Points on a hilly landscape, in no order, each with its height.
A climber steps from a point to whichever of its 6 nearest points has the largest rise for the distance, and stops where none of them is higher. Distance is the straight distance between rows; heights are no part of it.
Q672: [135 181  54 126 108  90 163 172 140 136  65 119 111 176 181 128 175 123
 112 142  86 125 113 173 126 178 128 106  47 128 110 183]  height 674
Q715: [125  75 139 119 129 102 121 183 116 189 153  97 111 113 120 114 158 147
 148 150 114 138 136  28 107 119 139 103 144 143 151 117]  height 339
Q317: [135 131 140 159 119 162 126  86 161  70 113 163 169 143 135 130  77 115
 110 126 132 177 157 149 156 121 104 193  87 132 145  99]  height 300
Q925: [171 175 143  95 123 113 140 148 189 134 108 108  93 130 125 117 162 109
 144 100 129 121 131 121 176 137 140 136 145 160  99 124]  height 386
Q101: [164 182 133 112 112  98 206 168 140 150 103  85 108 144 122 128 157 124
 114 141 156 127 104 163  78 157 172 120 108 181 120 155]  height 275
Q561: [ 74 148 138 185 119 134 124 127  78 121 121 145 138 110 119 122 109 175
 103 123 168 123 151 174 110 153 109 130 101 161 113 164]  height 456
Q385: [ 90 167 146 163 110 148  97  95 139 164 165 135 117 104 133 119 137 166
 133 120 158 118 148 160 111 166 115 103 142 135 110 147]  height 673
Q852: [129  80 147 135 127 104 122 171 120 211 156  91 124 119 126 123 168 124
 137 150 134 156 140   4 101 127 157  93 132 130 150 113]  height 373
Q126: [116  59 158  59 119 196 155  77  95  86 159 140 106 134 123 119 110  72
 144  99 135 114 138 111  86  75 120 127 145 111 167  68]  height 60
Q428: [113 147 108  95 135  92 152 130 134 121 133 184  74 113 173 123 159 170
  80 122 131  62 128 171 148 169 144 184 114 110  96 135]  height 346
Q441: [144 176 121  98 118  96 153 148 165 139 118 149  88 113 162 144 186 144
  78 147 148  90 146 141 140 143 168 172 111 122 104 126]  height 314
Q295: [136  95 118 122 125  99 131 191 127 189 120  99 116 107 117  97 143 133
 183 147 107 138 122  34 113 146 115 115 133 142 134 102]  height 266
Q75: [157 151 144 108 128 121 121 156 178 140 119  91  91 113 122 101 143 139
 178 103 106 139 123 107 171 126 115 114 155 156 118 125]  height 588
Q977: [104  41 164 101 144  98  96 142 122 180 156 100 121 135 130 146 154 129
 133 129 114 134 133  45 128  98 179 102 122 140 168 127]  height 376
Q568: [128 154  98  99 137  91 173 144 146 111 133 175  72 110 181 121 160 173
  92 146 137  81 122 168 121 155 156 183 114 102 127 139]  height 457
Q743: [164 190 140 114 121  90 201 170 155 144  99  98 114 135 130 136 175 126
 100 137 158 121 123 147 100 137 178 140 116 166 115 142]  height 319
Q920: [170 136 127  91 138  64 173 174 149 144 114  99 110 125  75 109 150  86
 146 120 145 126  93 120 140 179 165 136 145 161 110 146]  height 475
Q145: [131  85 134 123 137 109 107 181 140 147 152  89 108  95 130 124 137 164
 164 122  92 138 123  91 126  97 148  94 159 140 152 135]  height 414
Q289: [155 134 134 181 120 165 151 104 130  79 136 149 144 149 120 107  46 115
 128 130 110 156 110 128 143 105 120 120 130  96 182  81]  height 244
Q207: [161 135 129 114 143 115 128 170 174 146 116  91 101 105 116  99 141 146
 192 111  98 144 119 104 160 126 118 108 155 149 125 117]  height 654
Q676: [131 113  93 131 145 143 108 104  91 145 125 148 172 155  96 141  84  89
 142 155 106 140 102 124 114 115  99 106 160  98 120  92]  height 349
Q713: [135  74 153  85 132 188 143  96  80  78 157 144 113 135 125 112 120  62
 134 119 149  99 131  94 101  57 118 141 137  95 184 103]  height 56
Q224: [152 182 131  96 119 111 141 130 177 137 120 146  86 119 160 141 173 123
  87 128 146  96 156 130 162 151 156 161 117 136  98 123]  height 453
Q16: [123  82 137 130 121 102 123 176 117 200 154  79 122 113 122 124 164 135
 143 147 119 146 136  19 105 121 152 104 136 146 156 110]  height 370
Q609: [ 75 155 133 151 113 154 117 111 112 159 137 146  98 114 161 101 124 172
 130 109 148  96 141 164 122 179  99 136 107 152  89 128]  height 443
Q680: [177 148 135  88 135  91 155 170 171 133 101  96 105 127  90 108 151  94
 156 109 128 128 113 115 170 162 146 136 142 162 113 126]  height 477
Q158: [167 112 114 141 142 167 133 128  61 103 153 148 131 137  98 121  80  86
 110 147 117 114 123  98 106  80 115 108 157  80 186  95]  height 162
Q277: [133 133 146 187 121 160 146 100 139  93 119 159 160 161 111 119  60 107
 133 122 123 161 106 143 165 123 113 145 105 126 160  88]  height 179
Q845: [ 79 160 153 181 119 147 108 107 105 146 151 141 122 115 133 118 126 165
 130 122 167 111 146 170 110 168 123 114 124 147 113 155]  height 611
Q81: [139  73 152  76 133 183 136  99  78  90 162 135 120 146 123 123 137  51
 130 124 156 108 135  82  93  67 111 142 134  87 187  97]  height 31
Q202: [ 83 163 142 163 111 148  95 103 120 159 151 136 109 112 140 112 128 166
 139 131 161 109 148 159 119 171 111 113 125 150 107 138]  height 626
Q181: [151 112 106 131 149 161 124 132  59 116 160 132 140 140 106 134  85  76
 107 153 126 117 126  91  92  80 111 118 155  73 180 101]  height 207
Q313: [111 116  78 111 134 157 107 121  81 156 134  92 180 140 116 168  84  87
 126 138 115 138 126 105  87  88 100 110 143  84 122  84]  height 324
Q736: [130 125  79 132 146 155 115 120  78 146 139 132 167 151 102 149  76  91
 132 161 102 142 118 114  98 100  97 109 152  87 132  89]  height 331
Q36: [123  50 167  53 118 192 158  71  90  71 153 145 110 139 141 113 115  81
 144 105 138 109 139 117  92  59 119 131 145 106 161  84]  height 48
Q393: [110  66 122  95 138 111  80 124 149 129 153 110 148 120 124 170 145 146
 140 114  98 138 115 132 136  86 146  87 160 121 115 165]  height 597
Q794: [115 176 140 127 116 146  98 102 163 159 138 130  87 111 162 113 150 158
 143 128 141 106 147 147 140 170 105 124 131 132  87 125]  height 579
Q963: [100 117 145 161 145 119 100  77 118 124 143 172 175 146  86 139 134  99
 137 134 136 136 101 161 144 152 138 106 143 120 125 142]  height 510
Q489: [122 124 141 152 118 148 130 103 137  56 105 165 186 133 124 139 108 133
 101 130 155 161 160 159 158 125 113 194  81 145 128 136]  height 435
Q430: [132 109 130 121 127 111  89 143 167 136 159  98 117  94 121 133 143 182
 153 112 105 136 126 123 124  94 140  83 178 124 142 157]  height 365
Q458: [152 102 110 103 131  91 140 194 133 174 115  99 110 116 100  90 145 125
 192 137 100 135 104  56 137 158 112 122 134 147 125 109]  height 546
Q892: [102  72 115  91 136 118  76 101 133 132 139 109 173 145 122 183 142 121
 137 115  93 139 114 124 133  96 139 102 164 105  99 143]  height 387
Q866: [150 139 128 174 140 157 143 108 106 114 132 157 155 162  96 117  63  99
 142 150 102 134  86 136 137 114 109 118 139  95 159  80]  height 302
Q491: [ 94 168 145 157 113 150  93 104 139 173 151 136  99 106 145 109 133 164
 139 124 155 108 148 149 123 164 102 116 137 141 100 133]  height 633
Q534: [ 73 151 139 168 115 144 123 128  90 134 124 145 119 110 141 100 112 180
 129 108 162 107 147 177 115 169  87 140  98 160  91 144]  height 411
Q624: [157 127 142 184 107 168 143  86 145  54 146 149 122 129 152 114  60 120
 106 105 119 154 134 128 133 107 132 120 139  85 193 109]  height 200
Q682: [159 124 135 179 115 166 145  95 130  47 147 138 123 128 143 116  51 123
 112 111 114 143 118 114 128  96 138 111 139  88 193 107]  height 183
Q956: [146 201  79 126 115 104 192 168 138 143  70 118 109 141 174 131 184 151
 104 171 130 123 128 162  86 140 139 139  85 133 134 147]  height 472
Q815: [166 198 127 109 117  92 198 167 157 138 102 102 109 132 143 143 187 130
  92 138 155 116 138 152 100 135 181 149 111 156 122 138]  height 357
Q384: [151 148 125 192 110 170 134  81 162  62 151 150 133 129 156 114  51 126
 109 114 121 173 143 123 132 110 120 135 120  90 175 103]  height 264
Q772: [151  87 135  98 136 176 136 111  55  90 161 134 124 131 110 119 106  64
 110 129 141  99 138  81  99  71 119 130 145  83 193 120]  height 34
Q82: [118 171 129 111 115 142 109 106 164 158 129 156  81 117 174 118 152 144
 127 117 141  88 155 142 157 171 110 160 119 135  81 126]  height 532
Q904: [104 144 113  94 123 109 135 123 122 124 121 178  78 122 181 113 145 164
 113 106 134  74 129 164 160 174 121 168 106 127  78 134]  height 358
Q87: [118  57 145 114 140 103  99 175 129 165 157  89 115 101 135 144 146 160
 145 126 104 138 130  59 128  92 172 104 140 144 162 135]  height 439
Q105: [161  75 153 114 126 179 149  90  80  61 153 139 109 135 136 116 107  92
 121 116 123  99 118  97 116  75 128 114 151  94 190 126]  height 106
Q919: [140  83 130 117 135 101 126 188 136 175 141  89 107  96 116 103 138 161
 177 140  97 134 134  58 121 117 133 111 148 146 154 117]  height 377
Q401: [103  40 153  90 140 111  94 139 122 155 151  94 126 125 137 171 145 139
 138 114 101 131 124  87 133  84 172 101 137 135 143 142]  height 454
Q719: [143  65 159  97 119 181 156  68  93  50 144 148 114 140 149 121 109  94
 128  96 116 100 123 107 111  66 128 118 156  99 173 107]  height 109
Q645: [170 188 139 102 121  99 170 151 173 136 113 118  93 128 136 150 176 110
  89 128 151 108 141 138 152 136 175 154 117 149 108 130]  height 379
Q293: [118  53 150 120 133 100 106 170 116 171 162  97 113 115 134 138 154 152
 143 131 117 129 134  51 117  98 177 103 132 144 167 131]  height 422
Q846: [147  65 156  83 135 191 148  87  77  72 153 148 117 133 129 118 114  76
 129 119 125 101 130 102 107  62 120 129 147  95 187 112]  height 72
Q634: [155 107 129 130 150 147 112 103 135  30  99 211 158 114 132 110 117 163
  68 170 151 141 174 173 121 138 106 196 112 117 113 163]  height 538
Q123: [169  92 136 117 132 185 146 106  65  84 159 145 115 137 120 120  90  82
 124 133 120 105 120 101 112  72 120 113 159  86 199 125]  height 65
Q564: [100 155 148 167 124 136  92  99 145 153 160 126 125 106 121 122 134 156
 137 132 160 126 140 162 113 167 120  97 157 136 117 153]  height 637
Q929: [128 127  83 125 146 158 114 125  76 151 139 113 162 143 105 156  84  86
 117 144 119 141 125 112  87  88 101 110 146  77 141  88]  height 321
Q595: [171 176 143 102 122  88 189 171 152 131 105  90 102 129 101 133 158 107
 105 132 156 130 116 142 112 154 185 130 129 177 117 149]  height 368
Q688: [173 192 138 107 116  93 176 171 159 134 108 100 105 128 119 135 171 118
  96 122 157 110 131 142 134 136 178 145 121 161 119 145]  height 322
Q262: [129 132 132 164 151 143 136  91 113 122 122 167 174 165  90 121  84  95
 146 145 108 143  91 140 151 124 117 124 128 113 136  92]  height 299
Q488: [ 85 150 148 184 119 132 124 128  86 103 124 137 149 116 121 126 115 173
  99 122 170 129 144 173 112 152 115 138  99 162 125 159]  height 479
Q333: [118 130 130 134 130 116  80 121 162 132 156 105 122 100 117 143 153 165
 143 120 121 138 130 132 125 107 138  75 188 125 121 158]  height 667
Q234: [137 186  78 110 133 101 189 157 156 140  96 158  87 116 177 122 192 162
 101 180 135 107 123 173  96 137 140 166 102 109 154 134]  height 566
Q258: [ 98  51 150  78 135 131  91 113 127 183 135  83 145 152 147 177 104 104
 144 115 101 141 109  99 133  92 161 108 109 124 127 103]  height 366
Q63: [148 188 142 117 120 150  97 113 192 156 131 115  93 108 146 112 143 145
 154 114 130 136 144 133 150 145 108 109 153 147 101 120]  height 434
Q505: [137 127 131 145 117 157 118  91 153  55 113 173 172 139 144 131  86 126
 103 137 147 175 169 153 153 126  99 204  82 133 127 115]  height 381
Q20: [102 129 158 174 127 129 131  93 115  95 108 166 180 154 102 135 111 105
 121 125 151 149 121 162 168 139 128 164  96 148 144 139]  height 226
Q399: [141 139 138 184 121 164 145 100 156  83 131 154 152 150 134 120  53 118
 126 125 118 171 118 138 153 114 116 149 103 117 163  85]  height 252
Q576: [100 140 123 182 128 128 133 142  89  70  94 136 156 103 125 119 109 187
  84 134 161 145 170 181 118 126  92 148  94 149 113 163]  height 574
Q967: [102 118  99 101 128 150  95 120  90 164 136  55 162 143 128 170  76  80
 116 118 125 145 122 100  81  86 109 104 125  89 133  89]  height 288
Q506: [ 88 140 157 180 124 119 104  92 113 127 156 151 156 125  97 136 134 131
 122 129 164 125 127 172 128 165 139 110 139 131 129 160]  height 577
Q28: [152 117 134 115 140 114 115 171 166 146 131  89  98  99 120 106 140 169
 181 116 102 141 129 102 137 100 123  94 163 144 138 127]  height 513
Q360: [113 103  78 107 147 136  97 103 103 151 128 129 188 155 103 169 102  86
 141 137  95 145 102 123 111 102 103 109 153 103 100 101]  height 372
Q934: [165 189 121 115 108 108 202 173 132 166  89  80 114 160 147 132 162 133
 117 151 141 128 109 160  73 157 161 115  91 172 117 163]  height 338
Q448: [164 154 138  93 114  85 191 176 134 148 115  76 118 140  91 118 152 107
 128 140 161 120  93 150  90 178 174 118 128 167 112 161]  height 572
Q687: [137 102 129 122 137 108 120 188 148 155 131  94 107 103 117 100 136 161
 186 121  94 134 125  71 131 112 127 104 158 147 142 119]  height 503
Q640: [159 191 121 108 122  93 169 150 168 136 112 133  98 123 147 148 184 127
  75 144 160 101 145 142 136 135 177 164 111 137 107 128]  height 359
Q707: [129  68 138 121 135 102 119 190 117 180 150  97 104 102 124 113 152 160
 159 149 104 132 130  47 114 116 149  99 143 137 159 114]  height 294
Q462: [109  82 126 107 138 109  83 133 153 125 160  99 136 104 127 162 148 161
 139 114 100 139 124 116 136  89 152  83 170 113 130 161]  height 512
Q388: [114 174 143 149 122 150  88 101 170 162 156 121 104 106 133 121 142 160
 139 129 146 125 139 146 127 141 111  99 160 133 107 139]  height 580
Q681: [110 147 103 166 144 127 136 136 101  72  69 158 135 100 127  99 109 197
  78 134 140 139 155 188 109 114  64 138  98 144  96 158]  height 549
Q642: [ 82 147 129 182 119 137 126 135  86  90 111 136 149  99 128 121 114 179
  95 124 169 126 155 177 117 136 102 143  95 164 117 161]  height 487
Q895: [153 105 102  86 131  63 147 178 139 153 107 102 117 117  80  98 152  87
 165 131 117 128  96  77 135 187 140 135 133 132 101 129]  height 474
Q747: [ 81 140 103 118 128 120 134 127  95 123 105 159  90 118 178  97 122 173
 125  85 126  89 132 182 148 176  87 154  97 141  60 134]  height 421
Q298: [140 111 107 111 142 162 119 123  63 124 164 112 146 133 105 143 111  52
 104 129 153 114 137  86  83  77 103 124 137  70 186 115]  height 174
Q405: [ 83 130 165 186 133 126 116 105 107  96 124 150 166 141  96 137 119 119
 105 121 166 145 132 170 144 150 136 157 103 150 138 155]  height 404
Q773: [113  57 145 104 141 101  98 164 130 160 156  90 125 106 131 155 152 156
 145 120  99 131 130  84 137  85 169  93 144 139 150 148]  height 481
Q246: [107 132 160 167 125 137 131  99 134  76 108 156 185 150 106 138 105 116
 115 121 140 162 140 153 168 135 119 183  84 144 144 127]  height 229
Q944: [112 123 132 144 135 119  78  83 137 130 161 147 155 123  94 149 151 124
 134 127 132 134 114 150 136 137 141  88 169 103 109 164]  height 482
Q527: [106  46 150  92 137 101  85 133 132 155 147  97 135 123 146 170 145 141
 147 106  98 132 119  91 140  77 168 100 139 133 135 144]  height 483
Q641: [133 110 129 148 129 147 116 103 129  48 100 175 170 127 134 130 119 140
  75 145 151 158 177 159 143 120 111 208  83 133 121 146]  height 616
Q435: [154 184 140 106 124 139 107 120 191 155 117 120  83 116 149 114 157 131
 147 112 136 119 153 128 168 149 120 134 138 144 100 116]  height 430
Q52: [114 108 129 147 152 124 106  90 110 132 130 164 184 159  79 141 118  91
 151 135 116 136  88 148 138 140 114 108 146 107 116 125]  height 444
Q477: [144 123 124 134 117 163 115  88 152  57 109 177 167 133 144 133  95 129
 104 133 140 170 175 153 138 129  99 217  90 121 129 113]  height 429
Q802: [132 132 142 163 109 162 129  91 159  78 116 163 166 147 130 120  69 116
 125 124 136 176 143 145 150 116 107 177  94 131 151  94]  height 290
Q724: [112 147 119  94 124 105 141 129 143 130 134 177  73 117 184 124 160 151
  99 122 141  63 143 150 162 173 144 182 109 117  89 126]  height 271
Q683: [125 179 137 127 114 149  92 106 181 158 139 126  92 111 152 111 154 152
 147 118 136 116 140 136 145 156 106 121 139 139  91 120]  height 533
Q629: [114  89 106 111 144 120  82  91 126 129 137 138 176 140 105 168 145 114
 140 134  95 141 112 137 137 112 135  87 162 100  94 144]  height 489
Q825: [110  96 101 110 147 131  89  87 119 143 132 138 186 149 107 166 126  97
 140 135 100 136 102 136 136 110 117  99 164  98 100 131]  height 470
Q206: [148 196  81 129 107 110 191 174 136 152  55 105 121 155 180 136 182 136
 116 156 116 128 112 163  97 155 138 125  64 144 129 161]  height 378
Q413: [ 69 150 123 170 125 139 131 136  81 125 110 136 122 109 142 107 114 185
 117 114 151 119 151 187 110 143  81 138  98 160  91 145]  height 427
Q485: [136 132 125 166 107 169 128  87 169  78 122 157 154 141 151 119  61 125
 114 117 131 182 148 140 147 118 107 178  96 113 158  94]  height 303
Q839: [132 123 123 158 139 129 127 129 122  44 100 165 162 103 117 121 124 179
  67 154 167 138 181 172 120 117 103 172  95 132 115 176]  height 689
Q926: [114  62 136  96 136  98  82 143 140 133 154  95 138 114 134 169 146 153
 141 114  92 131 121 110 137  86 162  93 158 120 133 159]  height 528
Q24: [166 109 139 153 121 170 144 108  90  64 152 138 113 136 127 119  71 108
 113 128 109 121 113 108 130  88 135 105 146  85 203 110]  height 126
Q452: [148 150 137 121 126 132 107 151 189 148 121  89  92 103 126 108 140 157
 173 108 106 144 130 122 154 118 113 103 167 146 121 132]  height 560
Q617: [129 162 138 142 130 144  90 113 181 145 154 115 112 106 130 118 146 165
 153 125 136 138 140 136 138 133 122  79 171 131 124 148]  height 459
Q440: [ 99 164 131 124 111 142 111 105 144 169 133 153  80 118 171 113 134 162
 140 112 146  86 155 154 138 175 107 146 110 137  75 117]  height 515
Q17: [167 120 121  84 129  66 157 176 147 137 121  99 113 133  81 103 149  84
 163 120 133 120  96 104 145 191 157 133 144 152 100 138]  height 432
Q95: [146  94 109  94 118  84 148 185 125 181 118 104 126 115 107  96 158  99
 179 146  98 127 115  47 129 173 126 125 126 129  99 114]  height 405
Q134: [159 197 111 118 109 103 204 175 144 154  86  86 119 141 145 141 173 132
 107 142 150 125 116 156  82 142 167 129 100 169 118 152]  height 350
Q603: [151 129  93 142 146 160 122 128  69 130 147 132 144 143  95 130  73  84
 117 156 117 129 116 102  96  87 105 103 157  76 160  90]  height 289
Q170: [146 100 121 110 150 169 125 116  63 105 161 128 132 135 103 131 119  54
 107 138 153 109 131  84  88  70 106 133 136  74 201 109]  height 83
Q459: [113 103 111 121 145 111  87  79 120 126 137 141 176 144 101 162 146 108
 131 135 110 133 106 145 137 127 129  96 172 100 103 147]  height 558
Q113: [156 199  97 132 113 105 206 173 133 151  74  97 112 143 162 145 178 145
 103 157 132 125 116 158  83 140 148 118  83 157 124 155]  height 396
Q292: [141 137 121 163 106 174 119  92 171  72 133 169 158 137 156 125  65 124
 115 121 132 178 168 147 135 125  97 187  95 119 147  94]  height 315
Q727: [ 95  36 154  78 137 117  85 116 124 167 145  90 141 141 141 173 131 122
 142 114 104 134 125  93 134  91 173 115 115 138 129 126]  height 587
Q665: [153 195 113 122 112  90 186 171 166 144  93 122 101 130 150 142 180 142
  84 150 149 114 138 147 103 127 173 146 105 145 124 136]  height 374
Q186: [169 110 126 151 139 170 154 124  77  88 151 140 123 139 112 115  69  95
 118 146 108 109 113 106 126  86 120 108 152  89 188 107]  height 182
Q791: [172 140 140 100 136 106 140 166 175 143 104  88  91 116 111  94 145 121
 175 103 111 141 107 108 172 138 123 127 145 159 113 121]  height 559
Q908: [ 72 143 151 186 123 123 116 120  91 124 136 148 141 114 116 129 119 156
 105 120 167 124 145 179 113 162 121 136 101 160 125 160]  height 526
Q427: [146 189  89 120 101 117 191 162 125 159  62  95 115 172 179 133 171 130
 121 146 107 115 106 162  92 175 135 108  52 154 111 178]  height 436
Q798: [163 117 129 110 135  96 133 186 152 159 118  94 102 115 104  88 139 122
 193 121  97 133 107  85 151 146 114 121 148 153 119 115]  height 591
Q702: [143 190  56 124 120 108 175 175 147 147  57 126  98 144 182 124 182 137
 115 172 100 131 117 165  99 155 126 144  68 119 146 162]  height 504
Q69: [138 181 135 110 115 139 109 113 180 155 128 139  75 125 165 120 159 139
 125 115 134  97 155 133 169 160 124 152 123 133  88 120]  height 529
Q662: [ 88  91  93  91 128 138  85 111 112 170 128  74 173 152 137 181  90  91
 140 108  97 152 115 105 105  91 120 105 133 102 105 100]  height 307
Q350: [152  90 146 144 115 179 150  75 111  33 144 144 108 128 156 116  86 100
 107 110 116 119 123 108 126  85 133 104 155  81 187 129]  height 132
Q885: [ 81  77 123  85 127 136  94 114 123 173 131  61 161 150 142 189  81  92
 140 110 102 153 106 100 106  83 128 111 112 109 116 101]  height 270
Q957: [154 130 126 172 130 165 148 116  97 100 139 155 143 155 101 113  50 110
 137 149  97 134 104 121 140 101 111 102 147  94 174  84]  height 292
Q83: [133  92 119 128 115 101 136 184 117 208 134  92 126 108 121 110 160 121
 149 157 114 152 139  11  96 149 127 113 137 139 129 102]  height 332
Q174: [170 139 132  96 136  93 147 187 158 139 107  96 103 121 101  99 146 111
 176 110 115 130 104  96 167 164 128 130 146 159 112 120]  height 524
Q917: [101 130 110  95 133  96 149 126 122 106 125 180  74 121 180 104 139 174
  96  94 124  76 114 179 153 171 125 172 112 127  80 141]  height 306
Q282: [122 111  98 132 154 135 102  88 111 137 126 156 188 161  92 151 116  95
 142 148  96 141  97 139 130 124 108 107 163  96 103 111]  height 389
Q820: [121 126  89 126 142 150 102 127  69 146 150  92 163 140 103 157  88  70
 107 138 129 136 133  95  85  82 100 112 145  77 154  92]  height 301
Q698: [104 118 130 154 147 112  93  83 118 125 137 159 180 152  82 141 133  96
 138 136 134 127  99 155 139 150 126 106 149 113 118 144]  height 509
Q984: [ 97 124 156 173 139 125 117  87 102 116 138 162 183 155  76 135 113  98
 129 128 142 138 108 158 152 156 136 123 123 135 135 142]  height 437
Q637: [ 75 147 163 192 126 126 111 112  94 130 140 145 147 118 105 129 122 156
 127 125 167 125 136 171 121 162 136 126 114 146 129 164]  height 548
Q870: [161 140 125  89 130  70 185 168 145 144 122  93 107 129  76 107 151  90
 139 135 153 130  91 138 106 190 177 124 145 156 107 162]  height 497
Q982: [ 82 157 131 126 123 146 105 116 113 149 125 157  93 114 175 105 138 168
 135 108 141  89 143 161 131 174  99 153 102 144  76 122]  height 400
Q176: [130 130 134 172 141 151 137  90 115 118 119 167 171 170  92 118  73  96
 149 141 111 147  95 148 153 130 115 134 125 115 145  91]  height 269
Q531: [ 85 149 106 151 130 125 137 138  89 105  83 150 122 110 161  94 108 194
 115 101 136 107 142 184 121 141  66 146  96 148  73 145]  height 473
Q204: [154 193  95 109 128  97 188 160 162 139 104 131  98 119 165 143 192 150
  83 160 139 110 139 150 101 128 168 158 102 126 135 133]  height 462
Q741: [168 111 132 144 157 136 115 110 139  27  92 209 145 104 128 109 116 179
  60 174 143 131 171 187 110 147 101 173 119 114 118 175]  height 428
Q647: [159 179 146  97 127 126 116 135 193 143 108 108  88 123 139 113 159 122
 145 107 132 122 141 123 180 136 127 134 137 153 103 122]  height 375
Q133: [138  93  99 112 106  97 138 179 124 199 122  85 134 110 120 107 160 110
 170 157  98 138 123  23 117 164 112 117 128 124 105 101]  height 296
Q370: [130  74 138 116 132 100 112 182 138 156 153  94 108 104 133 132 143 168
 162 135 100 133 124  72 128  97 148  94 147 140 158 135]  height 412
Q163: [ 96 135 152 166 135 123  86  84 118 134 156 147 161 133  88 141 139 121
 122 126 147 133 114 160 136 156 144 101 155 120 125 168]  height 531
Q9: [142 140 131 180 101 170 133  91 169  72 140 151 146 135 150 118  50 124
 122 110 125 171 145 133 138 115 114 146 105 100 165  92]  height 291
Q271: [ 88 153 117 120 118 129 122 121 113 140 122 157  91 123 173 109 138 177
 130 105 137  80 134 164 143 177  97 161 104 142  75 126]  height 398
Q787: [147 121 100 154 150 153 128 121  76 128 136 154 157 154  94 125  70  98
 139 159 103 135  99 113 114 106 104 112 155  91 153  81]  height 323
Q76: [ 75 148 127 157 118 139 127 127  85 134 110 144 110 106 153 106 108 183
 126  99 143 104 146 173 118 163  83 145 101 157  90 139]  height 641
Q229: [121  56 158 122 134  97 109 156 112 196 167 101 121 117 126 138 167 130
 132 143 121 142 143  33 118 113 171 103 128 140 170 128]  height 388
Q426: [113 101 124 126 136 108  73  99 143 130 156 125 151 123 112 167 155 138
 135 118 112 137 115 142 139 109 139  87 184 104 108 170]  height 496
Q122: [176 178 146  99 125  93 165 160 173 132 105 105  97 125 122 130 165 105
 109 111 151 120 139 135 158 144 172 141 134 163 104 139]  height 380
Q909: [170 164 143 101 127  96 155 159 181 137 102  95 105 131 111 112 154 102
 141 103 129 128 121 116 180 151 145 141 138 169 103 131]  height 463
Q861: [160 185 133  93 123 110 142 131 187 140 114 126  88 120 145 132 174 113
 110 117 148 110 150 130 174 140 152 161 118 151  99 126]  height 403
Q247: [ 90  55 127  85 132 116  77 116 131 151 138  88 155 133 134 182 132 126
 146 114  85 136 116 109 138  84 157 102 135 127 115 140]  height 476
Q141: [135 129 112 159 150 152 126 105 101 128 130 163 174 161  87 127  78  86
 147 157  98 140  87 134 131 112 113 105 148  96 133  84]  height 325
Q542: [ 90  77 104  85 129 128  85 106 121 158 132  87 178 147 133 188 106 103
 145 119  95 146 110 116 123  81 124 104 139 103  96 109]  height 305
Q674: [108 114 122 139 144 121  88  73 120 133 142 155 173 151  91 159 143 100
 133 136 122 133 104 143 143 142 128  99 169 107 111 151]  height 647
Q775: [146 135 133 119 134 124 101 161 179 138 130  90 105 102 125 114 139 170
 177 116 106 148 121 107 148 114 122  89 169 147 129 133]  height 514
Q270: [111 131 161 173 124 135 133  96 128  92 114 160 181 164 101 133  92 104
 125 126 132 161 107 158 170 134 123 158  92 134 146 111]  height 110
Q597: [103 157 130  98 120 136 125 117 138 146 128 164  81 118 177 120 147 155
 123 114 136  70 139 155 150 172 121 163 107 130  72 114]  height 458
Q291: [ 84 145 102 134 130 118 141 125  92 106  90 158 104 118 168  92 119 182
 115  84 121  93 129 184 146 159  69 146  98 142  57 145]  height 433
Q971: [ 95 129 146 177 121 124 130 123  94  74 108 146 173 113 109 133 120 152
  84 127 169 142 159 168 140 127 123 164  91 151 133 160]  height 498
Q302: [ 88 134 170 182 124 128 125 106 100  90 123 151 172 135  90 139 125 137
 103 122 164 140 137 171 143 145 128 161  92 155 137 159]  height 431

For each start below, name the point where the climber stops.
Q81 => Q674
Q715 => Q393
Q967 => Q674
Q624 => Q839
Q682 => Q839
Q277 => Q839
Q83 => Q393
Q441 => Q385
Q229 => Q393
Q707 => Q393

Write out the way that a climber takes from each point below.
Q904 => Q597, Q82, Q794, Q491, Q385
Q24 => Q186, Q957, Q787, Q676, Q282, Q674
Q852 => Q293, Q773, Q926, Q393
Q158 => Q603, Q736, Q676, Q282, Q674
